The views of a scene show one set of named points, each view turned or mirrored, and shifted as a whole, with a little noise and some points left out.
(in the rows, 128 means zero)

Scene 1
View 1
Dap: [148 122  83 142 166 113 109 114 103 161 146 138 143  96 136  62 166 171
 116 113 146 128 191 181 148 190 169 160 109 111 133 111]
ver: [129 140  98 160 139 125 136 122 105 139 142 165 126 109 129 109 130 162
  89 126 157 151 184 190 141 153 147 158 137 130 112  96]
fik: [141 103 111 169 173  85 102  95 136 156 155 113 167 134 128  53 194 155
 108  96 169 133 167 168 137 195 144 160 121  92 137 127]
kap: [ 97 104 160 116 174 138 101 135 111 176 147 121 156 120 123  39 197 143
 158 115 153 103 166 156 154 188 172 143  87  91 139  83]
fipuf: [128 108 102 136 172 115  83  89 104 176 138 105 140 106 162  75 206 160
 140 116 175 109 179 178 157 201 157 168 116 121 108 101]
Toru: [100 118 122 140 168 137 121  97  88 139 141 150 138 124 137  98 174 151
 122 137 184 116 156 184 154 160 148 142 139 125 106  96]
voto: [141  95  96 158 169 110  98 104 104 179 144 113 151  92 119  23 177 173
 146 100 111  84 190 166 163 188 177 174  85 102 156 119]
ranip: [ 93 114 177 136 147 138 109 137 122 184 146 117 136 125 134  82 182 140
 141 116 159 118 176 158 156 165 147 158 101 113 109  54]
Zol: [ 96 117 122  98 201 142 107 108  81 141 143 145 148 115 141  61 196 148
 143 137 192 110 159 179 156 189 171 120 122 104 119 107]
laga: [108  91 132 151 159 141 108 106  91 183 138 118 151  96 115  34 168 168
 165 117 107  68 180 159 180 165 175 171  80 112 151  98]
Gedo: [121 123 152 103 175 100  67 128 162 186 154  80 148 141 183  80 247 128
 126 102 223 163 178 156 121 238 141 148 113  91  92  67]
sedi: [109 128  94 173 129 138 122  65  80 150 131 137 107 112 166 169 155 169
 102 144 192 126 172 211 167 144 116 179 177 178  56  80]
mame: [111 155 159 122 129 141 129 172 125 166 149 149 121 122 135 113 151 141
 105 119 168 169 190 171 134 160 151 149 114 123  99  43]
tosor: [146 113  99 165 129 111  86 101 122 207 138  91 121  86 164  90 184 165
 136 102 139 114 209 171 159 191 149 198  99 139  99  71]
Bosak: [ 84 144 140  94 161 174 142 158  70 138 138 187 121  98 120  86 134 152
 130 154 157 127 173 181 155 146 183 121 112 122 118  69]
loger: [ 72 167 192  68 158 167 135 189 116 141 148 168 116 140 145 122 168 117
 111 147 218 180 163 168 127 166 154 109 128 109  84  30]
View 2
fik: [136  92 157 159 159  98  84 122 119 153 107 145  74  92 113 109 154 131
  94 106 131 101 135 111 100  80  59 147 138 180 126 117]
Dap: [120  98 170 137 134 100 108 137 147 116  97 118  65 122 115  90 165 136
 118  96 157 116 116  90 102  85  70 139 136 157 119  97]
Bosak: [ 97 148 137 146  72  69 142 153 179  84 131 120  89 179 132 108 125 191
 144  79 175  91  77 119  94 114 107 140 144 109 120 112]
ranip: [116  89 121 143 141  87 131 152 156 133 118 122  96 121 142 120 120 179
 130  88 131  44 116 148  78 114  71 124 120 116 136 103]
voto: [116  64 162 140 169 125 125 141 113 131  93 114  59 128  93  80 194 153
 119 114 144 112 114 105  71  79  62 171 149 134 124  92]
fipuf: [136  73 132 147 157 106 114 134 130 127  86 116  60 116 119  85 148 155
 119 102 150 103 141 109 123  95  52  94 130 142 125 120]
tosor: [125  50 159 108 168 123 122 151 153 142  79  78  64  96 130  89 154 141
 128  88 142  86 137  97  94  86  57  95  92 136 133  76]
loger: [118 163 102 143  73  39 131 155 207  80 142 159 129 145 186 129  64 172
 139  64 163  29 107 150 106 142  86 104 122 136 126 123]
Gedo: [161  78 101 141 175  85 103 134 146 106  92 170 105  85 174  89 102 131
 115  97 136  35 178 140 126 120  20  90 132 187 123 127]
sedi: [115 118 157 144  89  85  96 138 183 164 107  54  55 116 131 136 100 161
 126  58 152 129 124  81 150  77 113  18  69 120 144 119]
Toru: [117 122 138 166 111  79 104 130 148 142 125 117  75 135 116 125 122 176
 117  90 152 106 114 116 120  94  87 100 125 126 129 134]
kap: [119  85 115 150 157  94 134 145 128 115 111 151  87 141 117  95 149 179
 126 113 144  62 118 143  77 111  54 160 159 121 121 113]
ver: [107 136 181 138  94  78 100 140 178 133 122 102  77 123 135 128 129 141
 117  68 154 119 100  90 103  85 106 120 101 151 134  97]
mame: [109 126 146 125 103  72 124 158 193 110 127 127 113 118 170 128 102 146
 130  61 146  48 106 127  84 111  95 125  99 144 131  91]
laga: [105  62 143 143 162 117 143 146 116 137 104  97  60 148  83  94 182 188
 132 113 141  94 100 124  64  84  73 164 146  96 129  96]
Zol: [130 119 112 169 115  80 119 131 135  99 112 147  70 159 117  87 135 181
 123 108 166 108 124 120 124 109  63 117 165 133 119 148]
View 3
ver: [143 139  98  93 141  85 131 119  86  99 158 151 133 127 106 114 115 117
  79 143  97 137  77 113 167  98 132 200 100 137 125 120]
kap: [139 151  92 170 171 153  99 145  87 148 129 122 141 106 113 135 131 106
 101 167 140 126 105 141 115 182 156 119 111 154 142 127]
Bosak: [119 165 118  97 171 122 129 152  42 119 167 164 115 154 112  89 126 136
  96 139 142 113  79 120 108 158 142 184 127 146 167 125]
mame: [138 133  97 134 170 111 108 105  47 125 162 180 128 154  81 110 120  92
  70 164 130 168  69  97 160 158 134 194  93 139 135 109]
laga: [124 163  86 168 163 148 128 131 129 136 123  95 123  93 112 159 116 140
 112 143 106 101  67 157 122 149 141 116 120 152 160 146]
Zol: [165 147  97 122 145 122 110 165  78 107 135 137 153 141 126 106 133 104
  88 157 143 127 122 138 115 159 159 146 114 160 122 122]
Dap: [147 137  71 136 131 115 118 147 106 107 144 121 142 100 138 143 126 132
  90 151 102 129  97 155 163 123 138 176  92 150 130 128]
Toru: [165 144 111 103 146 100 131 140 102 101 133 142 146 145 102 109 119 100
  82 144 120 122  96 126 125 125 151 150 119 148 115 127]
sedi: [184 140 111  83 102  71 157 102 140  32 127 154 142 194  75 100  86 103
  50 138 104 138  46 118 152  90 125 181 120 146 102 128]
tosor: [157 133  60 184 111 127 119  98 136  86 118 121 139 130 100 164  96 125
  63 167  99 152  44 153 183 145 118 151  93 152 135 127]
Gedo: [202 109  66 197 127 132  65 134  80 110 117 150 184 148 109 132 130  59
  46 204 159 192 129 141 165 199 154 133  82 169  96 107]
fik: [171 121  76 149 141 103 100 134 121 131 127 106 170  75 125 152 127  89
  83 162  99 144 125 141 164 117 158 141  82 151  95 123]
fipuf: [174 136  78 164 120 125 111 127 135  81 111 117 154 134 107 149 108 110
  72 164 119 137  83 153 148 149 141 131 103 159 117 131]
loger: [155 139 122 110 180 117  98 131   7 124 166 205 137 196  80  70 133  74
  66 170 179 168  97  83 119 196 150 186 114 147 136 107]
ranip: [148 143  98 164 173 136 107 106  91 131 133 142 137 143  75 130 118  90
  79 163 135 147  69 116 131 170 146 135 109 151 137 129]
View 4
ranip: [130 162 125 135 145 137 134  74 142 109 182 126 131 161 128 132  69 178
 106 134 117  50 108  99 141 146 142  97 156 161 104 135]
sedi: [135 120 111 134 137 141 179  53 165 199 188  86  81 197 102  72  75 213
  89 153 115 136 142 154  91  92 114 117 138 188  26 139]
laga: [122 187  91 102 174 161 184  92 148  61 144 133 107 153 150 140  52 182
 142 145 136  62 103 141 165 138 146 127 217 189 111 131]
Zol: [142 131  96 127 152 155 158  86 144 113 162 140 113 175 118 174  87 171
 126  99 125 122  97 162 137 156 141 134 129 166 135 150]
loger: [157 116 155 156 126 105  74 102 164 138 206 118 160 173 131 131  96 179
  69  70 108  87 105  98  90 156 140  76  72 129 114 139]
Bosak: [155 145 128 118 162 133 129 132 196  96 165 121 140 171 162 115  69 191
  96  73 133 108  91 152  94 142 144 114 130 156 111 139]
voto: [122 157 100 111 175 179 193  79 142  78 113 151  97 138 142 147  59 177
 139 149 123  87 112 132 184 128 152 135 217 212 129 108]
kap: [131 163 109 124 159 150 146  87 130  79 159 148 127 154 132 175  74 162
 131 123 124  63  99 117 163 158 149 113 170 167 141 135]
fik: [105 122 102 143 161 147 167  48  95 125 131 151  77 141 110 157 103 174
 122 165 102 121 129  91 176 114 161 128 179 234 125  86]
tosor: [137 142 123 129 139 192 187  38 150 140 143 135 101 149 117 117  56 186
 117 158 113  57 130 129 177 120 121 109 196 182  98 117]
Gedo: [132 102 137 169 110 165 131  13  96 164 169 161 120 148  78 184  99 161
 106 133  91  60 131  92 182 156 136  93 122 155 150 126]
View 5
Bosak: [118  82 152 128 135 155 116 119 181 137 123 122  84 124  80 124 118  93
 187 122 121 126 204  99  96 161 165 131 123 149  94  61]
Zol: [103  88 136 119 132 173 167 151 161 119 148  87 105 131 111 143 170 108
 185 149 134 134 147 104 147 164 146  79 115 130  72 106]
ver: [116 103 189 163 168 144 127 127 137  99 153 110  93 115 132 137 112  72
 116 146 151  92 191  81 129 154 117 110 119 112 112  96]
fik: [122 108 176 161 195 168 179 123 128 102 172  98 114 125 160 156 160 123
 145 157 134  91 116  94 173 127 104  66 125 100  80 155]
voto: [114  98 174 150 184 183 178 120 147  73 208 108 152 138 105 143 132 107
 166 177  97  77 117  83 130 103 122  52 108 131  43 157]
kap: [115 102 147 118 174 182 153 121 169 119 141  98 130 144 101 144 148 141
 185 142  95 104 114  97 141 121 163  68 141 141  60 143]
loger: [122 109 133 109 154 134  85 135 182 164  54  95  54 135 124 149 139 119
 148  91 123 120 183  94 148 175 197 122 160 127 114  54]
fipuf: [ 91 109 155 125 161 170 160 164 138  76 160  76 133 139 124 148 158  90
 132 171 127  96 122  89 169 147 134  52 114 115  67 141]
sedi: [ 79 118 186 124 143 153 112 175 112  70 131  71 110 125 116  99 111  45
  65 161 197 103 192  79 152 196 109 104 121  96 142 126]
ranip: [111 118 162 112 183 172 115 125 162 114 111  94 121 149 105 129 122 121
 134 131 107  93 132  81 147 133 164  78 157 132  94 137]
mame: [119 112 167 137 187 140  92 120 164 124 101 107  85 137 133 147 111 100
 115 118 112  80 173  74 138 142 172 105 153 123 104  86]
tosor: [ 92 123 175 131 189 162 127 156 136  56 161  78 145 155 125 144 115  74
  84 180 109  57 122  66 156 120 148  50 122 113  73 147]
Toru: [107 103 166 126 150 172 142 143 137 110 141  91 106 124 111 119 140 101
 146 146 155 124 166  96 144 170 121  97 125 117 111 125]
Gedo: [102 128 128 114 189 147 141 160 153 120  96  61  97 152 181 191 187 128
 121 139 109  92  94  90 215 145 177  36 150  99  68 129]
Dap: [113 101 173 162 172 155 159 135 144  84 185 104 114 127 132 153 135  83
 139 169 120  84 151  87 138 127 127  73 104 118  69 118]

In a view up to two points have been moved. Name them for each view, in the order of its rows, or write -.
view 1 => -
view 2 => -
view 3 => Zol, fipuf
view 4 => fik, tosor
view 5 => Bosak
